Points on a hilly landscape, in no order, each with its height.
From any point a ball rolls to the lowest of the 2 points nearest to it. It stops when none of these is lower. Distance is the straight distance between rows; heights are no part of it.
k_586 height 3.31: [-1 -10 5 -14 1 9 6 6 -11 11 -1 -12 21 19 -2 9 -4 -3 -15 0 11 2 -1 9 -18 12 -17 8 -17 6 2 -11 -1 -9 -3 -17 -11 5 -19 -5 10 -8 -9]
k_412 height 2.45: [0 8 12 -21 19 -3 15 -7 7 -11 2 -10 7 -13 2 13 -5 -13 -11 -17 -1 -3 13 -13 7 7 -6 6 -4 12 -15 8 -6 1 -17 -12 17 -4 -1 7 -12 27 -3]
k_796 height 7.16: [16 5 5 -6 17 12 -5 -6 -10 15 7 -5 -19 12 5 -13 -10 -30 -3 -5 -12 3 4 -14 17 4 5 -11 -9 -3 -4 -1 -16 7 10 -7 0 12 14 21 -8 7 -15]
k_873 height 6.53: [-10 -16 -6 -7 9 -6 -4 -12 4 16 -11 12 -7 1 -4 -1 13 -16 5 -13 3 2 -2 3 4 -3 6 1 7 5 14 4 5 11 7 -7 -5 -6 -3 7 1 -7 -5]
k_963 height 5.01: [-15 4 23 3 -18 5 -8 3 13 -25 0 4 15 -17 -5 -5 -21 32 11 3 19 8 1 6 -24 -7 -29 21 -4 2 -2 -10 9 -20 23 -8 19 -13 10 -6 -1 2 23]
k_686 height 7.01: [15 -6 -1 -10 15 23 -10 0 -8 20 8 -15 -9 12 16 -6 8 -26 3 9 0 1 4 -13 11 10 21 -7 -11 -3 1 2 -9 15 -3 -27 -2 1 4 19 -16 0 -19]
k_850 height 3.76: [-9 18 12 -13 -1 -11 11 -5 -7 -20 2 7 3 8 0 1 -25 -8 -10 -1 -12 0 -3 -6 3 5 -15 6 1 19 -5 -1 -5 -23 -7 2 10 -9 -9 6 0 7 -1]
k_139 height 4.60: [-6 -18 4 11 -7 5 8 9 -9 29 17 9 -12 13 -15 -11 0 -8 6 -1 -3 -8 12 -5 -10 -22 12 -10 4 -19 -14 9 13 -14 4 14 -3 1 -8 -2 4 -17 -12]
k_918 height 4.83: [6 -28 -19 0 -2 -5 -2 0 -12 1 2 -2 11 -2 -5 2 8 -11 -2 -7 0 1 16 -13 8 -20 27 -12 2 -21 -18 -12 -17 13 -5 0 20 7 20 0 2 -7 -14]
k_26 height 5.12: [-10 11 1 -16 -1 23 4 39 14 3 -2 -10 9 2 2 -2 -2 0 2 7 5 3 -24 9 -6 20 1 23 -1 -13 -5 13 -1 2 -1 -14 -11 -2 -2 -3 5 5 -1]
k_290 height 0.95: [13 12 -10 8 6 -7 -14 -24 -14 -8 -4 -7 -4 -21 10 15 3 -10 -17 -17 3 -1 16 -15 13 -14 7 9 13 -6 -1 -5 -8 22 -9 -13 -2 18 10 3 -8 1 -6]
k_123 height 5.26: [16 -14 10 -9 18 13 -8 1 13 6 -1 -25 9 -14 20 -5 10 9 4 3 9 -1 -6 7 -5 17 4 0 -9 1 -9 -2 -1 16 5 -8 -2 3 4 -9 0 13 5]
k_998 height 6.54: [0 -14 -21 22 15 -18 -4 -4 -5 2 8 11 8 6 13 9 10 -5 -5 -3 -9 11 -1 -6 14 -9 0 1 22 -24 -4 11 -7 13 -7 4 -6 15 -14 -10 -7 -9 -9]
k_659 height 3.27: [12 17 -2 -17 0 -6 9 12 0 -8 11 -10 -3 -4 0 -16 -2 6 2 4 3 1 -9 4 14 8 -21 -22 -3 11 1 -8 0 3 -11 16 5 0 -3 9 0 9 -1]
k_736 height 2.77: [2 -13 -6 7 4 21 -2 9 12 11 -11 -9 -2 -22 -2 -4 3 10 9 1 0 12 -23 15 2 8 0 1 13 -11 12 4 -5 6 9 3 -12 1 5 1 5 -1 11]
k_954 height 4.09: [-1 2 17 -23 -5 7 -15 -1 19 -22 0 -3 8 -17 4 18 -17 22 8 9 11 -2 4 5 -20 12 -23 10 -8 16 -15 -3 10 -7 7 -3 14 -3 4 5 2 15 14]
k_20 height 4.73: [-7 15 9 -5 11 14 9 33 15 -4 2 -5 1 0 4 -18 -4 -2 -1 8 3 14 -20 2 2 6 3 11 1 -7 -2 5 -9 5 5 11 -5 -11 13 3 8 14 3]
k_16 height 4.30: [-5 15 8 -13 3 8 20 33 19 -19 0 -16 3 -12 7 -18 0 9 -8 1 11 13 -8 1 5 6 0 7 3 4 -3 -11 5 1 2 10 21 -8 14 9 -1 30 0]
k_781 height 5.11: [13 -28 -13 7 -11 -7 -4 -11 -26 -11 2 2 10 13 10 7 4 1 5 4 0 -3 29 -15 10 -25 17 -12 -6 -11 -12 -20 -15 9 -21 4 19 7 12 -5 -9 -24 -19]
k_727 height 5.64: [4 15 3 -14 -16 2 -18 -2 7 -33 -15 -3 -14 0 11 6 3 10 20 -13 5 -15 5 -15 1 3 -18 -8 6 17 15 4 7 3 -9 -5 0 -4 13 -12 7 4 1]
k_240 height 4.87: [-10 6 16 -8 6 3 11 -13 5 -26 5 -7 5 -13 17 10 -1 17 -5 -9 -3 -2 -9 7 10 1 3 12 -8 13 -7 -4 8 22 5 -7 7 -14 9 -2 -8 16 -5]
k_300 height 3.65: [2 -9 -19 3 -2 -9 -1 8 -15 9 8 -14 24 -5 -7 6 11 -4 -21 5 -10 16 2 2 1 7 4 -4 -14 -24 -14 -11 -13 13 0 7 -2 19 -6 -4 -2 -11 2]
k_715 height 4.55: [-4 21 2 7 4 14 13 9 17 24 4 6 -14 3 -18 -24 -11 -10 -3 16 -9 -1 -8 9 15 5 -3 -1 12 -16 9 5 -10 1 6 1 -16 -9 -4 14 6 2 18]
k_89 height 6.70: [-3 -6 -27 11 14 -15 2 7 -5 1 -2 6 11 7 12 19 19 -1 3 0 -3 -1 -7 5 20 -2 19 6 12 -14 0 17 -12 9 -16 -2 -10 0 -2 -19 -5 -11 -21]
k_761 height 1.51: [18 23 -10 -8 -2 -5 -20 -2 1 -25 -3 4 -9 14 8 -4 -4 12 22 -4 4 -15 -9 -1 -25 17 -16 -11 -15 14 14 5 -3 -1 4 0 -18 1 1 -1 -5 17 14]
k_787 height 4.76: [0 -21 -29 8 -17 -8 3 3 -25 4 13 13 2 17 12 -6 20 -2 13 0 -9 14 24 -14 -4 -24 28 -18 -4 -8 -19 -8 -6 14 -4 -12 13 18 6 -15 -2 -16 -1]
k_286 height 4.56: [-10 6 28 -7 -18 1 -5 9 16 -33 1 -6 6 -21 5 8 -13 30 4 -1 17 12 1 -1 -12 -5 -16 18 -6 14 -2 -6 5 -8 10 9 17 -8 4 -8 -2 15 5]
k_162 height 6.88: [-3 5 -14 7 12 0 5 2 3 -10 2 5 1 -1 6 -2 11 -3 7 2 -2 -11 -8 -7 20 -4 26 1 6 -9 5 15 -2 15 -11 8 -12 -7 9 -12 3 -2 -16]
k_751 height 6.18: [-6 -23 4 -3 -23 -1 8 -1 -19 21 -7 -3 2 28 -16 1 3 -5 -13 5 -1 6 12 -2 -5 -6 10 -2 -9 -4 14 -11 -5 7 -6 6 14 12 3 0 10 -9 -12]
k_250 height 4.49: [-15 15 9 -9 -9 5 23 -13 3 -30 -3 -7 -1 -3 -4 17 -16 9 -4 -7 -7 -1 -9 -2 -1 7 -3 24 -16 23 -8 0 3 10 -9 -17 11 -16 5 -4 -13 17 16]
k_743 height 2.72: [12 1 13 10 -4 9 7 16 3 1 -1 -2 -2 -23 2 -5 21 7 -8 24 -2 3 -7 13 15 6 -2 -13 12 -12 12 5 12 24 -6 9 -6 -7 -3 16 2 16 0]
k_521 height 6.69: [-3 -23 -4 -13 6 22 -12 -3 -8 29 -8 1 -5 8 -4 -4 8 -19 13 -1 2 6 10 2 1 -1 18 0 8 0 17 12 -4 4 1 -20 -9 -3 3 5 1 -15 -14]
k_154 height 6.02: [-23 7 -5 8 -2 -16 9 5 1 14 4 12 5 9 -18 12 12 14 1 -5 0 6 -3 11 -4 -4 -2 -4 -10 8 5 9 24 -13 9 -9 -7 3 -14 -7 -7 -24 -8]
k_325 height 6.20: [-12 7 -1 10 1 -32 -1 -13 4 1 -4 16 -5 7 -16 2 8 3 3 -2 -8 -2 -8 5 -9 -1 -1 4 0 18 5 2 12 -20 17 3 5 -5 -13 -2 -6 -10 1]
k_757 height 3.28: [8 2 -11 13 4 -14 -10 -7 -8 -6 16 -11 19 -18 8 5 6 13 -5 2 -10 5 -7 -1 6 5 5 -11 0 -23 -23 -3 0 18 -1 7 9 17 -7 -11 -7 -7 8]
k_909 height 2.73: [2 -4 4 -9 7 -2 -5 5 -10 7 6 -6 7 3 4 6 9 4 -7 -1 13 -2 -11 -2 -21 21 -22 -3 -18 18 -1 2 5 -3 2 -13 -1 1 -7 2 -8 1 -2]
k_343 height 3.35: [-9 17 -3 17 2 1 4 9 22 -3 1 7 19 -16 -4 -15 1 6 -16 9 -14 13 -13 7 6 -2 -3 8 -2 -13 -7 -9 2 -7 11 9 0 -5 6 -1 7 -2 19]
k_958 height 4.84: [-4 19 -6 19 -4 4 13 17 20 19 9 5 -5 8 -14 -15 -2 -10 -2 7 -4 -9 -7 2 11 0 14 3 3 -25 -4 14 5 -12 5 12 -11 -7 -8 -3 8 -11 5]
k_674 height 3.72: [-6 3 4 23 5 9 18 9 20 19 -10 7 -12 -12 -18 -38 -12 6 -2 21 21 -3 -11 10 -5 -2 -12 5 16 -4 5 -12 1 -1 4 -9 -4 -6 -2 10 -1 4 26]
k_23 height 4.02: [9 2 -5 -11 -5 1 -14 -20 -7 -29 6 14 1 -7 14 6 -1 10 14 5 -9 -5 6 7 -6 9 -5 -1 -14 7 4 2 -1 0 -10 14 5 -11 -5 2 -6 4 11]
k_823 height 6.21: [-16 -16 -9 16 2 -23 4 1 -5 14 3 4 7 14 -9 12 12 15 6 -11 -4 26 -5 9 -4 -13 6 -13 0 -7 -11 1 16 -5 10 -5 4 13 -16 -19 -2 -21 -7]
k_163 height 3.36: [-13 21 6 -14 5 -11 5 6 -10 -24 7 -1 -3 3 4 -4 -5 3 -3 -20 5 -5 -9 -2 7 6 -5 7 -5 15 -1 -4 -6 -6 -14 9 10 -11 5 -3 -12 8 -8]
k_10 height 6.68: [5 -12 -12 -2 -20 5 -4 3 -13 21 3 -7 3 -12 -4 6 12 4 3 -2 7 -6 -1 0 -16 4 -9 -9 -16 -3 8 -13 0 -1 -10 12 -1 11 -2 -1 -2 -21 0]
k_9 height 4.38: [4 -24 4 -3 -11 -6 -15 -10 -10 17 -11 -5 3 20 0 -7 -12 0 1 -2 8 -10 7 -4 -25 -1 -13 -5 -10 7 8 -17 -12 -17 2 7 0 0 0 -8 8 0 -1]
k_77 height 3.99: [5 3 -18 14 -11 11 0 15 0 26 3 -8 14 -1 -12 2 5 -10 -18 4 -6 1 -3 -1 -5 0 11 -3 -8 -26 -9 2 -14 1 -3 11 -6 13 -6 5 0 -9 2]
k_122 height 6.10: [10 6 10 -18 2 6 1 -13 -5 -29 -6 -8 -2 10 3 23 -8 -7 11 -20 3 -27 -6 -20 -10 3 -7 5 -4 20 0 7 -6 -5 -19 -17 -1 -15 -3 3 -3 14 -6]
k_857 height 4.05: [20 4 2 -17 -6 27 -13 15 7 1 4 -19 -4 -5 10 -3 4 -10 7 11 4 -6 12 -7 3 12 1 -17 -12 -7 5 19 6 3 -3 -5 -8 -5 12 -9 -1 0 -14]
k_653 height 4.43: [20 11 12 -11 -9 9 -18 7 1 -3 10 -17 5 -11 26 4 2 7 8 13 13 -15 13 -10 8 25 -1 -10 -18 -5 6 12 1 0 -8 -7 -11 0 -3 -20 0 -2 2]
k_973 height 5.22: [1 5 15 -16 3 15 3 8 0 -22 -1 -15 -15 -5 13 -7 5 18 2 0 -1 -1 -12 6 4 6 -15 -1 -6 21 -1 -11 18 13 12 -6 3 -6 10 8 3 22 -2]
k_257 height 6.39: [-6 -26 -10 19 2 -24 1 -7 -19 6 6 6 11 4 5 19 9 8 -7 -6 -7 22 8 6 5 -10 3 -12 6 -9 -5 -4 3 9 -10 2 -1 21 -16 -16 -2 -13 -19]
k_446 height 1.92: [1 11 18 -12 27 9 8 -2 13 -13 7 -7 3 -18 9 -1 -6 -7 -8 -1 -1 9 -1 -3 7 10 -4 13 2 15 -16 1 -1 14 8 -16 16 7 2 16 -13 28 4]
k_352 height 1.05: [8 10 20 3 10 18 31 34 9 -7 -8 -3 -6 -14 13 -18 0 12 -13 28 6 14 -13 9 4 5 -18 0 -3 2 -5 -23 5 5 10 -16 -1 5 6 18 4 29 6]
k_527 height 4.98: [-5 11 0 -15 -6 1 -5 0 9 5 -8 13 -27 24 -2 -20 -7 -8 11 10 -3 -20 3 13 3 0 0 8 11 19 7 16 10 -17 11 -3 -8 -14 5 -7 0 3 10]
k_215 height 3.94: [7 -31 0 -3 -13 -17 0 -21 -21 -17 -3 11 5 20 -8 27 -5 5 4 -7 -3 3 16 2 -11 -21 5 -1 1 -6 -9 -18 -4 -14 -17 7 14 11 -20 -12 16 -7 10]
k_496 height 2.14: [9 1 -4 -1 -5 18 2 1 16 -4 -9 -1 -8 -27 9 -4 15 11 5 7 2 3 -3 10 1 3 -13 -14 8 1 12 0 21 11 0 5 -9 -1 4 4 0 -1 5]
k_462 height 2.76: [-7 -8 14 -3 12 -17 4 -25 -12 -17 4 9 15 -6 3 32 -6 -1 -11 -12 -5 -3 12 -5 6 -3 -10 9 -2 3 -13 -4 -14 -6 -25 -1 11 -3 -12 -7 -5 -8 -2]
k_842 height 3.64: [7 -7 13 -16 3 -5 -25 -17 0 -21 2 9 11 -4 -4 16 -13 26 18 0 4 3 0 11 -27 8 -28 4 -19 10 -5 2 1 0 9 -1 2 5 -4 1 -5 1 15]
k_124 height 2.08: [8 9 -3 -2 2 8 -8 -3 8 -3 2 -3 -5 1 -1 -3 6 6 13 2 9 -9 -16 4 -41 16 -27 -7 -21 15 8 0 1 2 15 -3 -7 2 -3 -1 -7 0 15]
k_460 height 3.29: [11 -2 8 -2 8 -18 -7 -14 -15 3 2 7 16 1 14 2 13 -15 -8 -7 6 -9 19 -13 7 4 0 -11 -1 14 2 1 -9 6 -17 -2 11 3 -4 10 -23 3 -25]
k_6 height 7.05: [-11 18 -10 11 3 -17 12 0 8 -20 5 1 -3 -14 10 6 12 13 1 -4 -5 -1 -7 -1 28 -9 5 3 11 2 2 8 10 16 -4 12 1 -6 7 -7 3 7 -14]
k_640 height 3.88: [-12 24 11 1 2 -2 18 9 13 -20 4 0 11 -27 1 -6 2 11 -22 2 -2 9 -2 1 3 -2 -8 3 -5 -1 -6 -12 3 -9 2 8 16 -9 5 11 0 19 10]
k_322 height 6.52: [-1 -15 -13 4 -22 -7 2 13 -3 19 6 -13 0 6 -13 12 9 -6 -3 -7 11 3 12 -2 -19 -8 1 -13 -9 -14 -7 -7 3 -12 -10 4 -6 16 -12 -15 18 -17 6]
k_982 height 5.16: [-7 11 -4 20 -5 -2 14 30 26 17 -3 -3 5 1 -14 -6 -1 1 7 6 13 -2 -6 0 -11 -10 10 7 8 -15 -7 6 11 -31 3 5 -1 -4 -10 -21 14 -18 12]
k_766 height 5.27: [-12 5 -2 20 -5 -20 0 33 10 -3 -1 0 19 -2 -4 -6 -8 22 23 2 15 7 -11 2 -9 -5 3 -2 -1 -16 -7 4 12 -22 6 -1 7 -4 -4 -30 6 -23 12]
k_370 height 7.38: [5 0 4 -5 10 12 2 -14 13 -5 4 5 -9 -14 -12 -10 -1 -16 3 -6 -4 -6 15 -25 15 -16 14 -13 -5 -6 2 8 -9 13 6 10 -1 -9 15 25 7 2 -14]
k_211 height 1.26: [-16 11 14 -1 24 11 4 6 6 -17 6 9 -3 -9 -1 -6 -9 2 -6 0 -2 23 -13 9 6 4 -10 10 11 12 -6 3 1 21 18 -14 6 1 0 22 1 21 13]
k_281 height 5.37: [14 -33 -14 1 -21 -4 -9 -22 -24 0 -7 15 -1 20 -4 9 2 -4 9 1 -9 -2 21 0 -4 -17 13 -5 -2 -1 4 -17 -11 -10 -11 13 13 -3 14 -8 0 -20 -11]
k_996 height 3.13: [-9 8 20 27 6 10 20 10 22 5 -15 13 -1 -14 -4 -22 -6 15 -9 23 8 15 -17 17 3 -12 -11 12 22 -4 11 -6 3 2 15 -7 -1 -13 -1 15 6 13 23]
k_510 height 5.44: [-7 8 16 -6 -13 3 -10 7 10 -19 -12 -6 -22 -1 19 2 1 26 6 -5 4 -5 -5 0 -7 -4 -25 3 3 17 16 3 13 12 14 -4 -2 -3 12 -10 3 16 1]
k_88 height 5.23: [-11 19 15 -7 -14 12 21 -12 7 -32 -5 2 -5 -12 1 12 -3 28 -14 0 -14 6 -7 6 11 -12 -7 2 -3 14 -4 -6 15 15 12 8 1 -9 10 14 0 25 -5]
k_895 height 5.65: [-18 19 -10 -12 -7 -2 14 22 8 4 -8 4 -11 15 3 1 2 -2 7 2 6 2 -6 13 5 11 9 12 1 10 19 12 16 -9 3 -8 -11 -13 -2 -5 1 -8 -1]
k_376 height 3.63: [10 -25 6 -9 -6 -20 -18 -10 -12 -25 -1 17 7 10 -6 14 1 7 22 4 5 5 20 2 -16 -13 -3 -5 -4 -2 -2 -9 -6 -8 -5 4 -1 4 -17 -17 5 -18 16]
k_677 height 3.67: [-1 -11 -4 8 8 -7 -7 3 -7 15 11 -4 5 -3 4 8 18 -20 -16 -1 1 -3 12 -14 8 4 6 -10 5 -5 1 5 -8 7 -12 6 5 9 7 18 -19 2 -27]
k_113 height 5.74: [-8 -12 2 5 -14 12 3 -2 -5 38 -7 1 -15 21 -10 2 2 -15 -1 10 6 -26 14 1 -7 -7 12 9 5 2 17 4 6 -14 5 -4 -18 2 -6 -8 4 -15 -9]
k_763 height 1.57: [5 25 -5 1 4 -12 -11 -20 -8 -19 -5 -11 1 -18 8 20 -9 -10 -22 -12 -6 8 2 -13 8 -11 -15 14 9 -7 -4 -1 11 9 -3 -2 -18 18 6 -3 2 6 -3]
k_157 height 4.57: [1 -19 -16 11 -12 -4 -1 9 -10 23 12 16 1 16 -2 -6 11 -16 -5 0 -15 9 16 -11 -4 -20 24 -11 4 -24 -24 -2 -6 10 -3 5 10 16 7 -9 7 -13 -6]
k_569 height 5.21: [-6 0 -2 -5 -4 3 0 -9 12 20 -9 8 -27 23 -15 -24 -4 -3 2 16 2 -36 6 14 11 -13 7 -4 11 10 0 16 16 -18 16 4 -26 -4 -2 3 -14 -3 4]
k_41 height 4.28: [-3 -25 -5 15 -15 -19 -1 -33 -13 4 3 9 0 15 -5 20 -8 10 -2 -6 -7 0 12 -3 2 -17 3 0 14 6 -1 -10 7 -23 -11 14 13 -3 -19 -5 12 -13 0]
k_435 height 2.89: [1 -5 -16 6 8 11 -3 2 1 14 -10 4 -3 2 -9 -14 -7 -10 1 0 -10 7 -22 14 9 11 18 7 13 -9 9 1 -16 11 15 3 -8 2 3 5 10 -4 11]
k_616 height 4.35: [-2 -11 -10 19 -10 5 6 7 -1 34 13 14 -5 13 -13 3 9 -15 0 4 -14 4 14 -10 4 -12 31 1 11 -23 -4 10 3 -1 3 6 -4 14 -8 4 8 -24 0]
k_869 height 2.88: [15 15 14 -7 18 -19 -1 -20 -1 -6 10 -13 0 -6 13 3 3 -17 -8 -10 2 -11 13 1 10 9 0 -11 3 13 -3 1 -2 9 -6 -14 21 0 -2 12 -14 23 -9]
k_859 height 1.98: [2 -11 11 0 28 9 -15 -15 5 3 -16 -2 8 -5 5 -3 0 -15 1 -13 0 6 -4 -10 12 2 16 13 4 -23 -7 0 -34 30 4 -10 0 4 3 13 1 4 0]
k_164 height 4.69: [12 12 -11 -2 -1 -4 -6 -19 14 -3 -15 14 -15 29 0 -6 -11 2 6 1 1 -27 0 25 -7 -12 3 6 10 17 5 12 9 -26 6 9 -8 -23 1 4 1 11 18]
k_795 height 4.86: [28 0 23 -3 7 -3 -8 -2 5 6 0 -31 13 -14 25 6 17 3 4 17 12 -12 7 -2 3 20 5 -4 -5 1 4 4 1 16 -2 -13 0 -12 8 -24 0 10 -3]
k_549 height 5.85: [6 1 -2 -4 1 -4 -21 -13 -1 -22 -2 -2 -7 5 14 9 -2 2 17 -16 6 -20 4 -20 -17 -3 -4 -6 -2 11 18 7 -6 -13 -6 -1 -1 -6 8 -2 -1 6 -15]
k_246 height 6.86: [14 -4 -12 2 -16 3 -10 -3 -2 -1 9 -4 -5 -19 -2 -3 14 -8 9 8 7 -7 9 -15 -6 1 -1 -18 -5 4 2 -7 4 0 -12 21 13 1 6 0 -11 -8 -5]
k_158 height 4.77: [5 -21 8 -11 -17 12 7 5 -10 41 -4 -14 4 27 -8 -15 -12 -6 -11 7 7 -4 0 -3 -22 9 -8 -5 -11 4 6 -10 -7 -20 2 2 3 10 7 3 7 -6 -6]
k_532 height 1.84: [-16 21 6 4 15 -1 1 6 4 0 0 8 -10 -12 -9 -10 8 -3 -6 -7 -5 11 -10 3 9 5 -5 4 3 10 6 7 -1 8 9 -3 -7 -1 -6 15 -8 11 12]
k_425 height 2.46: [-5 -4 0 13 15 4 -18 0 -2 4 -15 9 8 4 -5 -1 -10 -18 3 1 -15 9 -15 3 9 9 13 18 13 -22 2 3 -34 25 18 -4 -9 14 -1 0 0 1 13]
k_807 height 7.27: [9 2 -1 -5 9 6 -2 -15 -11 -1 5 7 -13 2 -13 -14 -15 -23 -8 -7 -15 -3 19 -12 16 -6 5 0 2 -16 4 10 -11 6 18 5 -5 5 11 17 8 2 -18]
k_991 height 3.89: [-19 -20 9 3 1 -8 1 -2 -11 8 -12 -1 17 14 5 -2 -6 -2 -7 -4 3 3 -8 3 -16 12 -9 3 -3 3 6 -5 -3 -26 1 -3 2 -1 -10 -15 13 -4 -14]
k_672 height 1.50: [5 -1 0 7 18 -3 -20 -11 -12 8 -13 -8 -1 -5 9 4 2 -21 -12 -18 -3 -1 14 -18 13 0 15 21 0 -15 4 -9 -28 20 3 -8 2 18 19 13 -7 1 -7]
k_315 height 2.02: [7 12 -3 6 -15 -8 -15 0 -8 -6 -3 -3 -16 26 8 -8 -20 17 15 0 3 -16 -12 2 -22 11 -21 -7 -4 16 9 -5 -2 -22 3 0 -16 0 -5 -9 -5 4 11]
k_128 height 5.83: [-17 8 -11 -9 -1 -9 3 7 -2 -3 -2 15 -4 3 -2 0 15 -1 18 -5 6 5 -7 13 4 0 -11 -5 -6 15 10 12 20 -4 -6 -2 -5 -5 -2 -3 -8 -5 -4]
k_689 height 3.19: [20 7 2 0 2 22 1 9 7 13 1 -16 -6 -11 16 -7 20 -6 -9 13 -5 9 4 3 20 9 15 -16 4 -5 8 3 -6 28 -4 5 -2 1 5 15 -5 22 0]
k_184 height 2.90: [3 25 2 -21 10 1 11 1 5 -17 8 -15 1 -12 -5 -4 -3 -9 -4 -11 -4 -5 3 -13 10 5 -3 -8 -1 14 -6 -5 -3 -4 -7 14 8 -7 3 9 9 19 1]
k_786 height 2.18: [0 14 0 -8 0 -12 4 -18 -10 -12 3 -7 10 -9 5 24 -14 -10 -22 -9 -13 2 8 -13 8 4 -9 14 4 -8 -14 11 -4 3 -25 -10 -1 4 1 -4 -9 -3 0]
k_584 height 7.17: [-10 20 -16 15 15 -16 0 -12 -1 -24 11 7 -3 -7 5 13 20 6 -4 -5 -11 5 17 -5 26 -21 12 -3 10 1 0 10 9 32 0 -6 -4 1 0 -3 -1 1 -1]
k_915 height 4.37: [8 -6 -7 1 -1 17 5 11 -7 37 5 -12 2 9 -13 -7 -3 -17 -8 1 12 -6 -7 -9 -10 11 6 3 -5 -13 1 -2 -15 -8 4 5 -7 7 1 9 5 -7 -8]
k_629 height 2.27: [10 8 2 -5 12 7 6 12 12 13 0 -6 -10 -2 -13 -25 -17 -10 -4 -6 0 5 -8 0 1 5 -12 -9 21 3 -4 -3 -5 -13 -1 10 3 7 1 30 8 13 2]
k_303 height 2.21: [-7 2 21 18 10 27 18 31 10 5 -14 -1 1 -10 -3 -12 -4 22 -8 28 7 18 -27 13 -1 2 -8 10 6 0 3 -3 -2 5 23 -9 -5 -5 5 9 -4 19 7]
k_173 height 2.63: [-2 -2 -2 -1 0 -4 -5 -14 -11 -13 2 7 -1 9 5 -1 -17 10 12 -3 1 -1 -20 10 -17 10 -19 3 -11 23 -2 -12 -1 -22 7 -2 0 -7 -6 -1 -2 -3 2]
k_400 height 4.11: [-13 8 5 -2 -8 -7 18 -12 -3 -21 -6 0 -1 4 -10 24 -20 -7 -2 -3 -16 -5 -6 -11 5 4 6 18 -8 7 -4 4 3 -6 -20 -2 0 -18 9 -13 0 -2 13]
k_746 height 4.64: [-4 -13 -10 17 -5 -14 4 -9 -2 7 -1 2 4 -2 -6 3 -20 14 2 -11 -6 3 -5 4 4 -11 2 -3 18 -1 -2 -16 6 -26 -5 9 8 4 -12 -13 12 -13 0]
k_413 height 5.98: [-10 -20 -2 12 -25 7 -5 -5 -20 35 -9 7 -3 29 -10 -3 12 -5 1 2 -3 -13 13 -10 -6 -15 22 -1 -4 3 11 -7 2 -7 11 5 0 5 12 5 2 -14 -16]
k_476 height 3.62: [15 12 -7 -8 -3 22 7 7 2 15 15 -9 -8 -2 1 -12 6 -19 1 15 -2 0 4 2 14 13 3 -10 -6 -4 3 7 0 7 -12 4 -11 -6 4 13 -2 -1 -3]
k_710 height 5.48: [-11 -23 6 12 -9 2 1 -10 -4 38 -8 5 -11 28 -8 -17 -7 -3 -16 6 2 -26 5 17 13 -12 12 -2 11 3 3 2 8 -18 16 3 -13 0 -2 -6 -9 -8 -4]
k_194 height 6.37: [-12 -14 -10 3 7 -15 3 -15 3 -6 2 16 1 -7 -13 7 14 0 7 -19 -12 2 2 3 0 -9 2 3 4 6 -6 4 14 2 11 0 6 4 -6 -4 10 -10 7]
k_309 height 5.41: [-7 23 -4 -12 -7 31 16 26 18 5 3 -2 -15 5 6 -2 -5 0 -1 12 6 0 -3 10 -4 11 -7 13 1 -1 10 13 7 -7 -2 -11 -17 -8 1 -6 14 -4 8]
k_119 height 3.69: [0 11 -13 -2 -11 -14 4 -22 -8 -27 7 16 -4 -1 -4 21 -6 2 5 -4 -10 -5 3 -4 -7 -7 7 7 -3 9 -2 -1 4 -13 -10 11 3 -13 -11 -6 2 -8 9]
k_717 height 6.35: [-9 -20 -9 6 -8 -12 5 15 -19 21 -3 -4 3 19 -19 11 16 -8 -11 -6 7 17 2 0 -17 -17 13 -5 -1 -13 -1 -8 1 5 -4 -5 4 25 -7 2 16 -2 -1]
k_748 height 6.85: [8 -8 -1 -10 10 20 -13 5 -6 8 -5 -9 -15 2 13 -10 13 -13 16 1 3 -1 -3 -5 2 6 6 -5 2 9 15 3 2 13 -5 -25 -11 -1 5 11 -6 -5 0]
k_39 height 4.34: [16 6 -14 -7 -10 -5 -12 -23 8 -6 -6 20 -6 7 2 0 -9 -3 12 3 -9 -8 4 15 -19 0 0 -7 -6 5 8 7 5 -17 5 17 -2 -16 -3 8 -3 -2 7]
k_227 height 4.97: [-6 -4 -1 18 -6 -18 -7 10 6 -5 -3 2 8 -8 -7 7 -24 18 18 -11 9 2 1 3 -1 -4 7 5 9 -6 -10 -2 14 -32 -1 9 5 4 -8 -29 19 -21 9]
k_361 height 4.19: [9 1 -5 7 -6 11 9 2 17 25 -3 1 -14 -7 -13 -27 -7 -14 0 14 6 -7 -8 11 -8 6 -8 2 5 -6 5 -7 2 -3 -4 3 -10 -10 4 7 3 -10 13]
k_114 height 2.79: [3 -4 -4 9 2 0 0 -3 9 -4 3 6 15 -31 6 -1 11 11 -10 4 -16 12 -9 5 7 -3 -3 -4 -4 -16 -8 4 9 7 4 16 4 -4 -5 2 4 -4 10]
k_45 height 2.26: [-7 12 -3 -4 14 -6 -4 7 5 7 10 1 -4 -8 -9 -10 -3 -17 -13 -17 -7 8 -5 -8 13 1 0 -6 13 -7 4 2 -8 6 1 4 -1 8 -7 19 0 13 -8]
k_633 height 3.34: [8 -7 10 -10 15 -21 -3 -8 -12 -7 11 -5 18 -10 10 12 4 2 -1 -6 14 -3 8 3 2 11 -5 -10 -5 7 -8 1 -9 2 -17 -2 12 0 -9 -7 -10 -6 -16]
k_762 height 3.21: [-4 -14 4 1 -6 -17 -15 -15 -9 -23 -2 19 8 -3 -12 14 -13 23 18 -1 4 -1 -3 9 -18 1 -6 0 -8 10 -4 1 5 -11 3 5 -2 -2 -14 -7 -6 -13 0]

Where does a ball stop that starts at each point below?
k_807 => k_154
k_10 => k_119
k_982 => k_352
k_128 => k_114

Call two points neighbours if one is among the 2 nearest of the other. Go from one point of each pair to the other, from neighbour to neighbour, staying as low as possible. Name the highest point that can't be avoided.
k_496, k_290 => k_435
k_496, k_460 => k_633
k_352, k_114 => k_16
